Points on a hilly landscape, in no order, each with its height.
A climber steps from a point to whichever of its 2 nearest points has the largest rise for the distance, and stops where none of them is higher. Distance is the straight distance between rows; heights are no part of it.
Kod h=276: 9,-12,9,15,9,-14,-3,-4,-1,2,-8,0,-6,-12,13,3,-21,-4,-13,7,4,3,-6,18,2
diz h=481: -9,-2,-6,-11,2,-10,6,-5,10,23,11,-14,3,-19,-5,-20,13,-8,22,-4,11,-13,13,10,-8
fes h=251: 2,26,1,-31,-26,-22,28,12,-9,-12,13,11,-8,7,-9,26,5,3,2,0,3,-3,6,-7,0
Fiki h=141: 0,8,0,-14,-34,-20,1,-31,-11,19,-14,22,5,-16,-15,22,-33,2,9,-1,3,11,11,-12,-15
Giz h=313: -16,14,-24,-26,3,6,20,9,12,12,19,-25,1,0,-16,-21,40,8,19,-11,6,-4,16,15,2
pora h=631: -3,-12,14,18,31,29,-18,19,-10,-34,2,3,7,18,11,-10,24,-4,-7,8,0,-1,-1,-9,6
dama h=82: -7,6,0,9,-17,25,-30,-36,1,10,-26,19,11,-10,-32,12,-3,-1,21,-21,-7,17,20,-47,-10
Puf h=187: 2,14,7,-18,-38,-15,9,-6,-18,-8,-14,26,-1,4,-12,38,-19,13,-2,-9,-3,6,17,-21,-11
sug h=367: -4,2,6,11,19,10,-2,0,-7,-21,12,12,8,5,10,-14,17,-29,11,6,5,-7,-12,-21,8
libet h=369: -1,-18,9,4,6,-25,-1,-9,6,18,5,-14,-9,-33,12,-6,-6,-8,-7,7,16,0,9,25,-5
gad h=56: -4,16,-10,5,-8,11,-5,-12,5,7,0,13,10,4,-10,-4,-14,-7,13,-1,-16,6,-14,-25,-9
Buleg h=119: -11,15,9,7,-25,7,-22,-29,-12,1,-18,33,9,-5,-34,29,-9,-10,22,-16,-4,16,17,-46,-19
dimak h=214: 3,3,-1,-9,-2,-5,10,-3,1,6,1,1,2,-2,-1,2,-8,8,1,-2,-4,-5,-3,6,2
zovit h=195: 1,2,-5,-16,-18,5,2,3,-7,-10,-15,10,5,13,-17,20,-10,38,-7,-17,-14,10,21,-9,-1
zunur h=72: 0,28,-10,-5,-27,-5,7,-21,7,15,5,14,7,-2,-20,6,-17,-1,13,-4,-22,4,-4,-25,-6
pilom h=473: 2,-10,14,16,16,-6,-11,-1,-8,-9,3,11,5,-6,26,-12,-5,-47,4,17,12,-6,-26,-6,1
mekam h=356: 8,17,-20,-27,-19,-13,31,20,11,9,15,-15,-18,21,-4,14,5,13,-9,1,-14,-11,-10,9,3
susif h=213: -2,21,4,-17,-26,-9,9,8,-12,-18,2,23,-8,10,-13,30,-7,10,8,-7,-4,4,13,-21,-9
peze h=324: 12,11,-15,-24,-8,-10,20,16,3,0,7,-16,-13,14,-3,10,9,20,-10,-5,-5,0,1,20,13
bogu h=320: 2,-11,-10,-3,-12,-10,4,-6,0,17,-8,-6,-3,-15,-8,2,-16,29,-4,-12,-2,8,19,20,-7
gika h=163: 10,5,4,-13,-37,-19,-3,-12,-15,9,-26,22,4,-3,-7,28,-35,20,-3,-2,-5,10,12,-6,-14
gidas h=312: -4,-11,4,6,19,9,-9,-5,4,-4,0,-4,7,-8,3,-17,10,-5,-2,-1,7,-5,2,7,4
kotum h=210: 0,18,-17,-33,-16,6,18,13,4,-14,1,-10,-4,16,-21,7,24,30,-1,-22,-6,3,25,1,13
zurid h=379: 18,10,-19,-11,-21,-15,29,15,12,18,9,-10,-19,22,6,18,-17,7,-12,5,-14,-13,-23,8,-2
mem h=397: 13,-2,-15,3,-6,-7,24,12,19,25,5,-18,-18,14,17,3,-18,3,-15,9,-8,-19,-30,21,1
Gupuv h=406: 7,-16,4,19,9,15,-23,1,-6,-7,-23,9,11,16,7,0,-27,27,-16,-4,-8,16,-5,1,0
Zos h=683: -5,6,-12,-13,2,27,-1,4,6,-5,-6,-9,10,15,-25,-8,17,30,5,-26,-14,8,29,-8,4
posa h=449: 0,-22,13,19,31,35,-22,1,-1,-26,-13,9,2,7,-6,-6,25,15,-4,-13,5,8,24,-9,6
vus h=234: -1,-5,1,-6,-11,5,-4,-12,-6,-1,-21,14,3,-3,-14,12,-10,30,-1,-11,2,13,22,-8,-4
Tiv h=277: 2,1,-10,-12,-21,3,-2,-13,5,13,-14,3,9,-6,-13,1,-19,27,6,-12,-9,4,13,-5,-4
lelos h=422: -16,12,-8,-16,5,18,7,-14,4,-8,8,3,8,-8,-27,-13,44,6,26,-25,9,-4,40,-19,3
fonug h=348: 2,-9,35,7,3,-23,-11,-2,-15,-10,-6,11,-6,-25,16,20,-13,-11,-12,10,21,6,5,10,-5
tade h=390: 5,-16,-10,16,6,-6,7,11,14,24,8,-31,-12,-7,12,-12,-9,11,-14,3,-1,-5,-13,33,1
rifa h=419: -5,-21,8,25,9,-12,-6,3,3,9,7,-24,-8,-32,20,-7,9,-6,-19,5,9,8,8,37,0
latod h=469: -14,4,3,-4,12,-5,8,-14,1,5,16,-3,4,-20,3,-22,28,-38,25,9,17,-12,1,-4,1
rovup h=510: 9,-25,18,34,9,8,-46,4,-15,-18,-30,17,10,6,18,4,-39,1,-24,5,5,15,-15,-1,-4
Guti h=385: -3,-10,25,2,12,-13,-5,3,-10,-13,-5,3,-4,-24,9,14,8,1,-11,2,26,5,22,9,0
muser h=412: 11,-12,-17,22,4,3,11,21,22,27,7,-31,-7,14,19,-9,-19,2,-21,11,-12,-14,-31,24,4
pivi h=328: 7,-6,6,-5,-10,-27,9,-11,-2,19,1,3,-13,-20,8,9,-15,-7,-1,9,15,-6,1,14,-7
Vul h=247: -8,1,-4,1,13,-1,7,23,4,0,13,-33,-13,-4,7,-4,35,1,-19,0,5,2,7,35,13
Zugul h=392: 0,-10,23,6,11,-23,-6,-5,-4,-3,2,0,-7,-24,22,7,-8,-32,-8,21,19,-3,-8,12,1
geluv h=395: -10,10,4,0,17,7,7,-3,-3,-13,17,5,10,1,4,-19,39,-35,20,8,14,-13,-6,-15,4
teg h=371: 1,-18,7,12,28,20,-19,0,1,-14,-11,10,10,0,4,-10,9,1,-4,-6,5,4,12,-5,2
zap h=427: -5,-10,-5,19,19,12,2,12,8,-1,5,-5,10,14,18,-32,9,-35,9,17,-7,-12,-43,1,14
Rezak h=557: 5,-26,13,30,20,6,-33,8,-12,-14,-14,15,6,6,21,-7,-27,-16,-15,9,5,7,-26,-2,0
vez h=211: -9,3,7,-8,13,8,2,3,-2,-17,3,-7,0,-5,-8,-8,34,5,0,-8,18,-5,29,2,4
sis h=458: 9,-20,18,28,14,21,-42,6,-11,-18,-28,14,6,20,6,7,-19,15,-20,-4,4,18,-5,-8,-10
fugen h=176: 2,15,-15,-27,-12,3,12,16,2,-12,-2,1,0,20,-13,13,1,36,-7,-17,-18,10,12,-5,11
pup h=259: -5,17,-19,-31,-9,1,19,2,8,1,9,-9,-2,2,-13,-5,27,13,14,-16,0,0,18,5,6
Mupa h=403: -7,3,3,20,15,12,-4,13,-11,-16,17,3,11,23,15,-22,13,-35,6,18,-7,-7,-36,-14,11
kemig h=289: -13,4,6,-13,13,11,3,-6,-1,-18,14,-3,2,-14,-17,-8,48,-1,17,-13,29,-5,40,-4,0
zim h=357: 4,-15,-6,5,-1,-15,4,4,7,22,2,-20,-9,-18,1,-5,-4,23,-15,-8,2,5,11,32,0
bag h=206: -7,-3,7,0,22,6,3,11,-1,-8,12,-21,-4,-9,10,-6,37,2,-10,1,14,-3,22,23,12
Nekon h=461: -16,21,-17,-20,-5,-4,16,-15,9,9,22,0,7,-15,-16,-21,32,-16,37,-3,5,-15,4,-16,-7
dubu h=541: -2,-17,16,24,40,38,-24,20,-11,-34,-8,3,2,23,-4,-8,36,8,1,-6,4,3,15,-10,5
toraf h=514: 5,-20,21,26,21,2,-22,8,-12,-23,-1,8,3,1,27,-12,-21,-37,-8,18,12,0,-29,-1,1
kemu h=207: 6,2,1,-11,-6,-2,5,8,-11,-13,0,3,1,16,-1,9,-7,14,-9,1,-8,0,-3,-2,2
Kolo h=282: -1,10,-7,-17,5,-10,18,24,2,1,12,-25,-17,2,4,6,29,4,-14,7,0,-6,2,26,10
remal h=274: 6,0,20,-7,3,-15,11,19,-6,-15,10,-5,-16,1,14,20,0,-7,-20,16,4,-5,-6,18,5
biv h=551: -1,-7,-17,-9,4,26,-1,10,8,-2,-15,-12,12,21,-17,-6,3,51,-8,-25,-24,12,17,2,9
muv h=407: 13,-22,-8,25,18,12,-15,7,9,5,-8,-9,8,19,21,-19,-28,2,-13,14,-20,1,-39,11,12
Sizur h=383: -11,28,-8,-19,-2,-5,21,2,1,-1,21,2,1,-3,-8,-3,39,-14,22,3,1,-14,1,-11,2
dip h=334: -5,21,-17,-23,-5,-10,32,6,8,11,22,-13,-11,0,-6,-3,29,-13,16,4,2,-20,-7,6,4
por h=179: -7,26,4,-2,-24,5,-8,-6,-15,-9,3,25,2,15,-23,27,-10,5,8,-11,-14,7,9,-39,-11
fozud h=38: -6,13,-12,-1,-14,17,-3,-13,6,-1,-6,12,16,11,-23,-2,-2,12,8,-10,-20,8,7,-27,1
pobu h=573: -6,7,-5,-11,-3,-5,10,-17,6,12,13,0,7,-15,-2,-12,14,-17,20,4,5,-6,2,-5,-4
nof h=545: 0,-3,24,11,24,7,-7,17,-12,-28,8,-2,-1,10,10,1,18,-9,-8,8,10,0,0,1,8
noz h=604: -7,7,-9,-14,-6,23,1,-10,6,-4,-5,6,5,2,-26,-6,31,28,14,-26,-2,2,41,-18,-2
batug h=388: -14,-3,-9,-18,7,-1,9,2,7,18,18,-21,5,-21,-12,-24,33,12,21,-12,13,-2,29,14,-6
Midem h=453: 0,-15,-14,15,15,14,4,9,13,12,5,-16,5,17,11,-31,-4,-15,3,15,-15,-12,-34,12,11
fafeb h=543: -2,-17,7,22,30,6,-12,6,-1,-11,-2,-10,6,-1,23,-16,2,-10,-8,11,0,2,-13,14,14
Belus h=53: -5,8,-2,6,-15,27,-22,-22,0,4,-20,13,15,2,-25,1,-9,11,9,-19,-13,13,8,-36,-6
kareb h=104: 16,6,-7,-3,-24,-19,17,-10,4,25,-1,7,-11,0,6,13,-36,-6,4,8,-9,-3,-24,-3,-12
tese h=431: 5,-11,16,14,8,-19,-10,-14,-4,2,-7,13,-1,-25,22,-3,-22,-45,2,18,21,-7,-17,1,-2
Duseg h=380: 10,-25,-2,31,14,14,-24,0,0,1,-24,0,11,11,13,-14,-36,9,-19,4,-11,16,-24,8,2
nilu h=96: 9,6,-20,-5,-21,-5,10,-15,14,32,-1,5,-5,8,-2,4,-37,4,5,6,-26,-4,-26,-4,-10
ril h=123: 8,5,-6,-13,-30,-27,5,-31,0,31,-11,13,-3,-23,-1,13,-40,-10,16,1,5,1,-6,-4,-18
Vimin h=459: -3,-7,22,6,21,5,-11,14,-9,-24,-5,-4,-3,-8,9,8,16,6,-18,4,14,3,18,12,1
lufav h=112: 14,3,-6,-1,-23,-28,3,-27,10,30,-5,15,-10,-13,10,9,-45,-21,9,12,0,-1,-26,-6,-15
Baro h=246: 2,1,6,1,2,-9,-1,-9,-5,1,5,8,1,-2,9,0,-13,-17,-3,14,6,0,-15,-2,-1
nidu h=151: -9,31,4,12,-19,9,-19,-17,-6,-5,1,27,6,9,-32,24,-10,-10,19,-10,-5,5,5,-47,-16
ruper h=86: 5,16,-21,-9,-38,-9,7,-23,11,30,-2,8,2,-2,-17,5,-35,3,13,2,-22,-1,-15,-19,-10
dopi h=489: 2,-20,-7,22,18,8,-3,3,15,9,0,-19,1,-3,16,-31,-2,-14,-4,11,0,-6,-19,19,6
nor h=241: 2,-2,24,-5,1,-3,-3,18,-20,-23,7,8,-9,14,10,16,-6,3,-12,9,1,1,-7,4,2
gubed h=301: 9,-2,12,-1,-4,-22,10,4,-7,2,1,-5,-15,-8,17,19,-19,-2,-11,12,7,-3,-7,18,2
Lofe h=428: 15,-11,-14,16,7,10,4,17,19,11,0,-21,-1,27,17,-14,-14,-1,-10,17,-24,-14,-44,15,10
bal h=292: 3,23,-7,-30,-10,-23,31,15,2,-3,19,-10,-14,6,-2,15,19,-6,1,3,8,-10,1,7,1
giko h=475: -6,-26,13,25,25,-3,-19,5,1,-8,2,-18,-1,-22,24,-12,11,-13,-23,9,7,6,0,28,7

For each start below, name the point where the climber stops.
fonug -> Rezak
fugen -> pobu
vus -> fafeb
Kolo -> fafeb
sug -> fafeb
fes -> pobu

Call two points neighbours if one is among the 2 nearest of the other. Go from one point of each pair to the other, from neighbour to neighbour, staying as high as possible. Name the lowest point that can't be avoided.
pobu / Zos -> bag
pobu / fafeb -> sug
pora / Rezak -> fonug
Rezak / fafeb -> Duseg
